Points on a hilly landscape, in no order, each with its height.
From any point a ball takes the steepest step (drop divided by distance) to one of its 2 nearest points. It stops when none of these is lower. Distance is the straight distance between rows; heights are no part of it.
Q873: [137 129 158 103 123 180 104 128 187  94 120  93  72  48 121 125  85 153
  58 138  98 107]  height 434
Q595: [109 116 120 152 136 170 159 124 189  78 123  44 110  98 174 121 139  99
 136 143  85 139]  height 535
Q890: [127 107 200 121 112 114 120 125 151 130 108 114 144 119 113 151 102 127
 114 103 125 108]  height 546
Q830: [126 149 146 109 131 110  91 135 104 152 130 159 111 125  60 142 118 146
  94 128 130 116]  height 112
Q547: [ 82 133 126 162 159 111 145 125 122 126 124  91 161 160 112 194 182 167
 127 164 173 160]  height 507
Q996: [100 144 172 133 155 142 113 139 187 136  58  85  93  86  95 187 159 128
  84 169 116 129]  height 219
Q559: [ 80 120 176 156 142  92 150 132 150 146  95  81 179 135 116 206 166 124
 133 131 145 125]  height 286
Q65: [148  88 111 138 107 152 157 118 147 114 154  95 144 125 215  79 103  94
 165  97 106 104]  height 529
Q476: [140 119 104 144 126 139 182 106 142 131 121  78 174 159 207 112 154  71
 191 117 106 127]  height 631
Q708: [128 115 195 118 111  90 116 130 127 157 107 145 151 125  96 156 108 123
 121  89 127  92]  height 559
Q150: [ 99 169  74 133 162  94 116 158  61 165 149 189 136 152  68 158 169 155
 118 152 168 156]  height 465
Q393: [129 114 100 124 115 132 173 134 165 132  93 131 121 100 191  85 130  62
 173 106  90 115]  height 637
Q565: [161  99 176 103  93 137 112 119 121  99 159 142 118 104 127  96  67 151
 102  89 111  92]  height 176
Q114: [131 167  55 121 148 154 110 142 110 115 136 177  71 130 104  94 149 137
 117 177 131 174]  height 283
Q979: [127  95 193 141 122 150 126 112 169  81 140  49 140 117 141 148  95 132
 108 126 115 131]  height 866
Q992: [104 166 100 130 152 110 139 154 144 159  72 163 101 117 100 144 178  95
 128 153 116 142]  height 61
Q751: [148 136 167  96 121 149  80 118 125 111 140 132  87  97  73 131  83 172
  66 135 120 110]  height 165
Q960: [160  79 135 143 103 157 148 107 138 106 179  76 161 139 216  87  90 109
 155  90 111 101]  height 483
Q251: [144  93 142 124 109 161 123 120 149  80 166 102 114 103 169  88  79 147
 111 113 119 115]  height 339
Q252: [150  85 138 146 108 174 122 111 140  68 202  69 132 125 192  91  76 156
 119 116 126 122]  height 399
Q916: [108 130 142 132 143 134 126 129 157 116  99 106 112 125 115 152 145 135
 113 157 131 149]  height 236
Q111: [ 97 158 166 119 147  91 103 160 131 189  80 143 122  97  60 188 152 121
  98 123 122  96]  height 164
Q354: [133 119 106 147 131 133 145 107 111 116 144 105 161 179 163 129 146 138
 160 146 157 159]  height 141
Q467: [121 104 130 147 120 152 163 120 178  99 120  61 133 109 187 116 125  80
 155 117  86 124]  height 613
Q524: [137 106 188 113 111 135 125 128 170 116 105 111 119  87 126 130  94 114
 109 108 101 101]  height 530
Q730: [105 127 105 135 136 174 153 139 202  87  95  76  80  69 161 109 143  99
 118 159  84 135]  height 436
Q153: [141 132 123 117 116  92 123 123  89 158 138 178 152 162 114 125 124 130
 149 102 147 125]  height 737
Q263: [116 118 143 161 139 144 153 104 154  94 132  45 153 152 159 150 149 114
 148 143 111 153]  height 806
Q335: [117 106 173 154 131 145 143 108 169  89 130  41 148 133 146 158 126 114
 131 129 107 138]  height 846
Q131: [174  99 153 108  92 122 110 108  79 116 177 166 138 149 141  86  75 153
 136  88 135 101]  height 318
Q560: [152 113 191  98 107 139  95 119 130 105 143 129 110 102  96 127  74 164
  81 111 120  99]  height 98
Q657: [137 153  52 114 136 162 118 144 126 107 141 175  67 109 132  69 133 123
 127 159 113 157]  height 348
Q970: [109 135  97 170 155 154 139 108 120  85 150  77 136 179 132 149 173 172
 135 191 166 192]  height 702
Q993: [116 128 131 119 129 170 136 142 209 102  86  90  78  47 149 115 121 100
 102 141  81 114]  height 379
Q157: [112 145 120 127 136 102 142 143 144 157  79 157 126 125 117 140 159  93
 143 129 118 131]  height 110
Q919: [123 122 159 116 124 178 124 134 206  94 102  79  85  48 139 125  97 124
  80 139  88 107]  height 409
Q537: [117 146 114 122 143 128 117 134 135 126 111 146  99 127 104 134 146 135
 116 157 135 152]  height 154
Q795: [125 148  64 148 147 133 129 125  89 120 150 158 133 181 128 134 171 169
 142 174 183 188]  height 464
Q127: [114 113 142 138 135  94 120 119  82 141 164 130 184 179 116 177 136 183
 135 121 195 141]  height 408
Q624: [148  97 179 107  93 146 134 133 168 109 121 124 114  67 148  97  75 111
 108  80  85  73]  height 506
Q532: [134 104 111 131 116 143 160 126 157 116 120 109 130 112 191  91 121  84
 161 111 104 121]  height 591
Q610: [119 147 165 114 139 135 107 141 177 143  67 118  90  76  94 155 135 110
  92 146 103 113]  height 188
Q734: [105 133 145 126 147 108  94 133  99 137 152 141 136 149  74 177 137 191
  96 144 175 147]  height 234
Q469: [143 101 139 144 123 136 134  99 119 107 160  86 165 167 169 125 115 140
 151 128 149 145]  height 319
Q352: [130 179 129 110 139 121  92 151 124 184  71 149  75  73  51 126 123  90
  83 139  83  92]  height 102
Q850: [153  94 171 125 105 106 131 107 108 134 145 125 173 164 152 129  99 137
 146  90 150 114]  height 460
Q47: [128 165 144 106 139 138 105 147 166 156  60 138  70  61  85 138 132  91
  91 141  79 101]  height 155
Q681: [167 143  85 108 105 128 103 126  57 132 177 201 106 143 110  53  95 135
 142 110 122 121]  height 216
Q948: [107 185  79 123 159 126 118 160 127 160  85 169  73 108  74 133 172 105
 100 172 112 148]  height 111
Q641: [ 78 119 167 158 153  99 141 125 133 133 121  71 178 150 108 212 165 160
 122 144 165 143]  height 391
Q438: [162 136  97 121 114 116  99 116  51 139 184 192 139 181 111  98 112 166
 145 119 171 144]  height 357
Q687: [154 115 100 125 117 118 163 115 116 149 121 140 169 163 191  97 135  88
 187 106 134 126]  height 617
Q405: [ 97 135 135 129 149  89 112 139  81 150 158 149 161 153  83 192 148 185
 117 135 186 142]  height 307
Q578: [150 102 130 129 111 115 173 110 135 149 115 109 179 155 196 110 126  76
 184  92 120 111]  height 561
Q981: [135 112 113 114 113 163 126 137 164  91 141 124  88  81 159  81  95 130
 111 119 103 113]  height 417
Q170: [ 89 125 180 134 141  82 134 145 138 167  94 121 166 124  99 198 154 131
 123 116 147 113]  height 220
Q212: [106 161  67 146 157 117 128 141  78 139 146 172 137 172 101 158 183 169
 131 168 184 177]  height 518
Q337: [147 101 151 131 117 120 119 104 101 117 161 122 159 170 146 129 106 159
 141 116 161 138]  height 407
Q358: [ 99 133 164 139 149 143 124 130 182 113  80  76 108 104 108 170 152 131
  98 169 122 143]  height 252
Q665: [111 161  59 141 149  98 156 142  94 165 111 186 148 166 123 149 190 117
 156 145 159 152]  height 801
Q904: [124 139 153 112 134 116  77 128  91 136 153 147 116 139  53 154 113 184
  80 134 153 128]  height 166
Q714: [ 99 139  98 175 159 131 154 110 113 108 136  84 157 180 130 169 188 166
 143 178 171 179]  height 612
Q262: [160  91 162 124 102 105 151 105 117 149 130 121 187 162 175 119 103 105
 167  79 135 101]  height 503
Q529: [163 141  74 105 106 143 109 135  84 121 171 193  87 115 125  44  91 126
 134 114 104 115]  height 66
Q513: [124 130 100 157 139 132 179 106 139 123 114  81 167 166 177 132 172  93
 180 142 121 151]  height 699
Q395: [139 160  77 126 128 102 103 137  45 159 170 200 134 168  74 109 127 148
 134 125 159 141]  height 402
Q485: [120 135 119 124 126  74 141 135  91 180 122 177 177 159 116 154 146 118
 157  96 155 113]  height 759
Q709: [109 127 126 160 141 130 166 112 153 115 105  71 154 154 155 150 166 105
 158 146 122 154]  height 754
Q552: [126 161  73 124 142 129 116 140 106 132 129 180  98 143 105 110 151 131
 128 157 137 164]  height 233
Q258: [122 130 145 119 124 110 135 134 152 143  87 145 124 112 127 129 134  95
 140 115 114 119]  height 157
Q363: [172  80 168 117  90 139 120 110 109  96 180 129 139 128 169  86  60 152
 124  83 126  95]  height 251
Q404: [115 158  99 125 137  89 104 144  57 168 156 185 140 155  63 142 136 151
 120 126 158 133]  height 431
Q712: [113 171 141 116 139  91 100 163 109 200  79 160 108  93  45 146 137  94
  98 121 102  89]  height 142
Q221: [166 132 107 113 109 126  97 118  62 123 183 188 119 161 112  79  97 161
 138 115 146 131]  height 305
Q39: [112 155  87 128 136  74 154 144  94 186 109 190 165 155 114 153 169 100
 160 111 147 123]  height 777
Q922: [133 111 152 129 120 108 106 112  92 128 161 140 160 173 118 146 114 174
 127 117 175 139]  height 457
Q755: [156 125 108 115 113 110 129 119  92 145 141 178 145 160 146  98 116 122
 163 105 140 127]  height 714
Q210: [154 127  82 120 119 123 147 126 110 142 130 173 133 149 170  85 133 101
 174 118 128 136]  height 675
Q343: [152  85 145 152 115 164 133 103 137  83 196  55 152 143 197 106  91 132
 141 109 118 124]  height 440
Q486: [142 110 142 104  98 161 128 138 172 100 132 127  91  62 151  82  78 124
  98  95  88  82]  height 474
Q773: [121 136 115 110 126 148 140 148 180 123  84 136  80  68 140 102 128  86
 122 131  82 115]  height 324
Q222: [145 152  60 102 123 155 112 147 117 116 147 181  64  90 122  53 106 117
 119 132  94 122]  height 254
Q298: [ 97 135 181 122 143  92 104 151 127 171 104 132 138 111  68 198 143 146
  95 120 141 104]  height 182
Q19: [132 147  96 104 126 133 131 147 146 140  96 173  82  89 121  88 126  83
 135 123  85 115]  height 255
Q763: [137 134  72 153 140 143 138 113  98 108 151 125 142 184 157 118 160 153
 159 167 171 179]  height 345

For each start below, name the point where the ball stops.
Q641 => Q352
Q665 => Q354
Q127 => Q830
Q358 => Q352
Q393 => Q251
Q890 => Q251
Q395 => Q529
